Each row is a point on a landscape with many valleys, with its height.
From any point a ball rolls to the lowest of the 4 points nearest to it. It stops when none of these is lower. Distance is the straight distance between rows; heights are no part of it.
Q466: [154 135 117 157  83  74  99  83 104 151 105 161 114 164  99 122 124  94
 180 106]  height 40.9
Q755: [146 157 148 146 123 134 148 142 167 145 112 171 101 126 122 138 113 135
 137 140]  height 30.2
Q87: [161 132 130 173 118 128 126 122 118 113 129 152 120 110 113 129  96 129
 121 129]  height 32.5
Q667: [126 136 131 135 138 129 115 137 105 165  98 123  54 121 126 158  67 119
 114 108]  height 43.4
Q273: [111 110 123 137 125 149 130 124 126  86 163 102 191 126 122 107 162 150
 107 150]  height 29.1
Q411: [136 178 110 125 121 171 116 139 194 157 169 148 177 153 130 106 150 160
 136 166]  height 47.7
Q343: [138 130 127 129 107  77 113  99  83 123 132 111 109 169 111  99 182 119
 157  98]  height 48.8
Q550: [121  57 101 131 144 110 116 120  57 125 130  89 103 120 150 140  66  88
  97  97]  height 14.6
Q593: [106 117 122 128 116 151 142 131 171 142 104 150 115 103 137 160  88 117
 140 162]  height 13.6
Q120: [103 106 146 105 155 140 136 152 117 138  88  98  68  90 154 177 108 142
 111 109]  height 50.9
Q877: [ 89 139 137  73 136 107 129 147  95 132 146  74 117 151 147 110 200 156
 127 108]  height 9.5
Q749: [108 139 151 104 149 158 151 158 184 143  98 130  98 101 148 176 126 151
 134 151]  height 27.4
Q183: [112 140  75  91 129 162  92 143 125 137 177  78 172 156 112  80 165 174
 110 128]  height 60.4
Q493: [109 125 118  94 115  53 116 117 103 156 139  93 112 185 133  92 189 105
 173  98]  height 36.3
Q902: [152  96 153 156 155 163 148 130 127  60 129 109 136  91 137 141 120 159
  72 131]  height 12.0
Q682: [126 159 135 114 102  72 102 105 105 161 122 130 100 180 109 119 184 116
 183  94]  height 48.5
Q780: [ 96  83  90 113  91  82 122 117 106 129 157  95 151 161 147  90 146  92
 154 138]  height 43.2
Q152: [ 93  53 100 122 120 140 133 127 125 135 109 106 110  95 154 156  85 108
 132 140]  height 12.2
Q70: [168 123 123 182 184 168  98 137 133 100 131 141 166  82 148 166  30 118
  65 154]  height 33.3
Q359: [119 169 159 111 124 122 136 146 133 145 123 126  95 135 128 131 177 162
 140 128]  height 72.0
Q562: [196 219 148 134 133 164 115 123 169 149 155 211 147 160 108  97 178 130
 147 142]  height 11.0
Q99: [125 157 158  99 166 176 139 160 213 123 110 119 129 114 164 166 156 167
 117 162]  height 43.0
Q283: [ 98  89 106 128  95 122 135 125 134 152 111 139 116 119 135 150  86 109
 151 152]  height 7.6
Q109: [161 149 107 173  91  85  92  87  96 164 100 179 131 149  87 130  56  86
 165 104]  height 34.9
Q425: [171 159 163 129 183 161 156 152 209 100 105 165 106 114 162 151 126 159
  99 146]  height 56.3
Q127: [141 140 133 155 108 133 134 126 156 133 122 169 124 121 115 134  91 120
 139 153]  height 23.4
Q408: [136  87 131 150 125 121 140 117  85  85 136 108 126 105 117 127 122 136
  94 116]  height 30.0
Q495: [126 167 133 125  79 103 134 108 147 189  97 187 131 166  98 120 116 101
 196 124]  height 37.3
Q440: [173 197 159 134 113 104 114 108 136 169  89 185  94 160  86 129 137 116
 174  92]  height 40.8
Q845: [188 184 158 157 127 139 115 108 132 109 154 173 127 133 100 103 177 136
 136 124]  height 60.1
Q900: [140 124 122 151 104 118 135 110 105  95 151 126 153 121 112 102 156 136
 121 129]  height 1.7
Q648: [118 126 108 145  78 106 135 122 149 150 128 169 149 122 115 129  89 109
 159 160]  height 14.5
Q836: [160 128 159 160 146 150 136 134 124 102 118 133  85 103 130 144 103 152
  87 122]  height 43.9
Q327: [140 199 132 115 120 139 112 131 140 163 156 135 128 160 105 106 188 157
 151 131]  height 76.7
Q181: [190 168 134 173 104 112 114 100 127 138 119 199 135 132  89 122 107 105
 162 119]  height 21.0
Q338: [101 147 137  91 115  75 135 143 111 160 113 100  81 145 146 138 177 132
 164 109]  height 55.7
Q549: [138  67 106 143 129  61 115 106  54 126 129  98  97 148 139 115  87  85
 122  83]  height 6.5
Q936: [202 188 158 153 151 138 146 135 176 122 120 209 101 127 129 122 105 130
 119 128]  height 48.9
Q486: [124  82 132 134 149 158 135 128 102  99 112  99 110  88 143 156  96 141
  86 121]  height 26.7
Q172: [155 123 112 180 107 113 125 124 126 115 140 174 157  99 113 136  64 116
 136 151]  height 20.9
Q268: [ 90  68 109 103 134 118 143 125  96  77 156  84 171 136 131  89 169 126
 102 123]  height 58.8
Q835: [115 109  97 128 100  91 112 107  88 109 172 113 168 158 115  76 166 111
 150 129]  height 36.2
Q863: [143 113 108 165 112 111 120 113  90 127 119 136 112 114 116 137  69 112
 125 123]  height 29.5
Q761: [104 139 125 102 145 184 122 148 174 124 150  84 161 138 141 131 180 171
 109 158]  height 57.8
Q271: [106 110 108 138  98 132 126 120 131 105 163 119 178 127 125 112 138 135
 133 161]  height 23.9
Q804: [100 114 134 120 127 153 136 135 142 109 144 106 146 134 132 122 162 150
 121 148]  height 40.3
Q599: [102 158 122 119 172 180 122 140 172 186  89 161  99 112 129 163   7  85
 107 137]  height 27.5
Q3: [116  58 141 119 148 129 167 132  72  66 130  94 132 107 125 120 150 138
  63  96]  height 45.9
Q433: [108  34 106 109 130  82 136 131  88 134 128  80  92 135 164 125 101  80
 139 101]  height 15.3
Q844: [116 162 138  89 143 128 117 134  82 112 165  85 137 153 111  81 216 174
 104  90]  height 47.3
Q187: [183 126 142 159 177 168 142 134 181  84 115 146 137  91 159 160  82 142
  78 154]  height 46.0
Q565: [129  82 108 125 110  37 118 105  87 131 137  96 124 182 132  76 158  71
 171  91]  height 25.3
Q153: [129 145  84 140 107 139  90 117 114 107 192 118 212 139 100  73 163 142
 131 143]  height 35.5
Q875: [188 158 130 176 124 136 124 128 153  96 174 187 186 113 127 106 138 126
 137 162]  height 56.8
Q157: [ 84  66 119 108 127 151 143 127 125  94 137  84 165 113 144 127 156 132
 109 138]  height 52.7
Q874: [108 147 116 104 127 137 108 138 105 128 166  88 145 160 116  89 185 164
 122 120]  height 46.1
Q821: [142 197 156 118 112 112 147 139 157 185  85 189  90 141 101 132 114 123
 174 111]  height 24.5
Q688: [150 129 149 144 117  96 121 107  81 117 118 120  81 135 109 126 139 137
 130  89]  height 61.9
Q589: [ 99  94  96 138 145 149  95 120  88 167 113 104 101 111 152 166  32  83
 100 131]  height 20.2
Q323: [124  71 113 144 113  86 134 117  64  86 137 109 132 118 122 105 121 112
 120 111]  height 19.0
Q781: [ 95  91 167  83 171 163 159 148 115  81 122  79 128 102 143 150 188 172
  76 109]  height 63.1
Q726: [150 184 127 115 135 147  89 111 105 128 178 114 149 158  92  77 213 157
 125 104]  height 73.0
Q700: [152 183 144 138 174 154 128 154 154 162  92 162  68 120 129 159  45 126
  88 119]  height 34.2
Q864: [145 169 130 152 105 111 132 118 139 172  92 187 102 136 101 130  62 102
 151 120]  height 21.4
Q563: [140  59 124 154 152 151 134 125  95  64 128 104 158  78 130 154  84 133
  72 124]  height 30.1
Q182: [114 215 145  96  98 128 127 137 171 207 115 173 133 161 105 117 150 128
 186 132]  height 44.0
Q662: [ 82 117 117  89 115 116 127 139 124 146 148  88 129 149 146 113 181 138
 145 131]  height 35.0
Q664: [111 147 126 127  91 101 123 114 121 162 129 141 117 158 118 117 156 126
 169 134]  height 56.9
Q841: [103 105  92 103 134 120 126 122  67  80 168  95 208 146 109  57 181 137
  87 119]  height 64.3
Q862: [182 163 127 178 108 115 131 116 142 137 120 201 146 119  93 125  76 102
 146 138]  height 7.8
Q937: [ 86  84 125  93 118  97 143 142 110 152 114  90  86 128 158 138 141 114
 153 122]  height 47.4
Q737: [ 95 167 150  92 116 115 150 162 167 184  78 154  81 119 138 166 104 128
 169 128]  height 21.3
Q587: [144 143 129 131 170 176 140 146 200 137  91 161 101 101 148 174  51 119
 104 149]  height 31.9
Q834: [105 117 146  85 137  72 135 154  92 163 101  88  57 117 162 160 136 126
 145  86]  height 52.3
Q795: [113 147 150 117 136 167 148 147 205 144 118 151 130 123 147 151 131 139
 137 171]  height 27.3
Q557: [ 76  79 133  61 153 110 135 158 112 165  95  75  63  81 186 184 137 119
 147  98]  height 55.8
Q291: [184 132 139 182 145 140 129 126 140  92 136 169 139  93 127 140  74 133
  93 144]  height 46.2
Q488: [ 72  57 130  73 163 171 155 129 132 100 114  65 147 103 155 157 179 142
 108 125]  height 59.0
Q543: [ 74 107 141  73 138 118 145 158 126 140 114  83  90 109 166 159 169 142
 143 122]  height 54.3
Q534: [128 167 113 132 100 130 105 110 122 144 166 130 147 166 103  96 173 141
 153 133]  height 54.7
Q320: [146 166 134 145 121 150 127 128 156 117 165 144 154 140 121 106 169 155
 121 152]  height 8.7
Q939: [147 170 102 152 103 147 108 131 185 148 177 176 216 139 115 102 132 133
 154 180]  height 57.9
Q949: [121 110 155 133 136 153 145 135 143 109 114 117 104  97 144 151 128 150
 111 139]  height 42.2
Q21: [ 85 122 156  59 176 180 141 156 148 112 127  48 157 111 147 152 206 182
  83 122]  height 70.1
Q972: [112  66 114 142 130 160 131 126 135 109 114 102 137  83 141 169  77 120
 115 147]  height 16.6
Q982: [129 160 138 122 113 115 116 116  96 118 146 119 114 153 109  97 193 146
 142 104]  height 65.2
Q687: [121  66 129 132 143 173 149 122 136  65 132  93 193  87 135 146 137 142
  92 150]  height 60.0
Q14: [124 110 112 149  92  83 125 104  99 132 128 126 124 150 116 116 129 106
 158 126]  height 47.8
Q922: [131  79 105 131 116  55 127  99  62  88 148  99 153 162 123  62 160  83
 140  96]  height 26.3
Q381: [133 143 136 140 120 161 142 142 202 123 132 167 160 119 142 143 112 129
 131 177]  height 36.6
Q857: [143 134 137 156 113 145 143 127 153 108 145 146 143 116 127 126 131 139
 129 158]  height 38.0
Q932: [115 138 106 160 175 175  88 131 117 150 119 132 129 101 139 170  15  93
  73 147]  height 23.6
Q674: [161 109 118 154 161 175 139 131 193  95 100 144 167  79 154 183  59 114
 105 173]  height 37.6
Q897: [153  85 118 133 120  38 112  93  67 105 120 101 111 171 122  91 149  81
 152  67]  height 17.8
Q814: [113 183 152 104 116 134 163 157 199 176  95 189 109 136 123 138  99 126
 166 144]  height 8.3
Q16: [158 192 148 141 147 115 109 123 115 184  75 165  70 150 100 147  59 114
 131  83]  height 34.6
Q723: [ 78  89 113  86 148 165 141 137 111  86 151  73 190 135 131 101 187 154
  76 127]  height 65.3

Call two points neighbours if one is among the 4 nearest of the other. Go from one point of each pair to the other, from neighbour to neighbour, staying as low as possible. Name the highest point that can't be avoided.
Q549, Q283 | Q433
Q814, Q549 | Q821
Q320, Q814 | Q857
Q877, Q902 | Q804
Q902, Q862 | Q486
Q549, Q862 | Q172
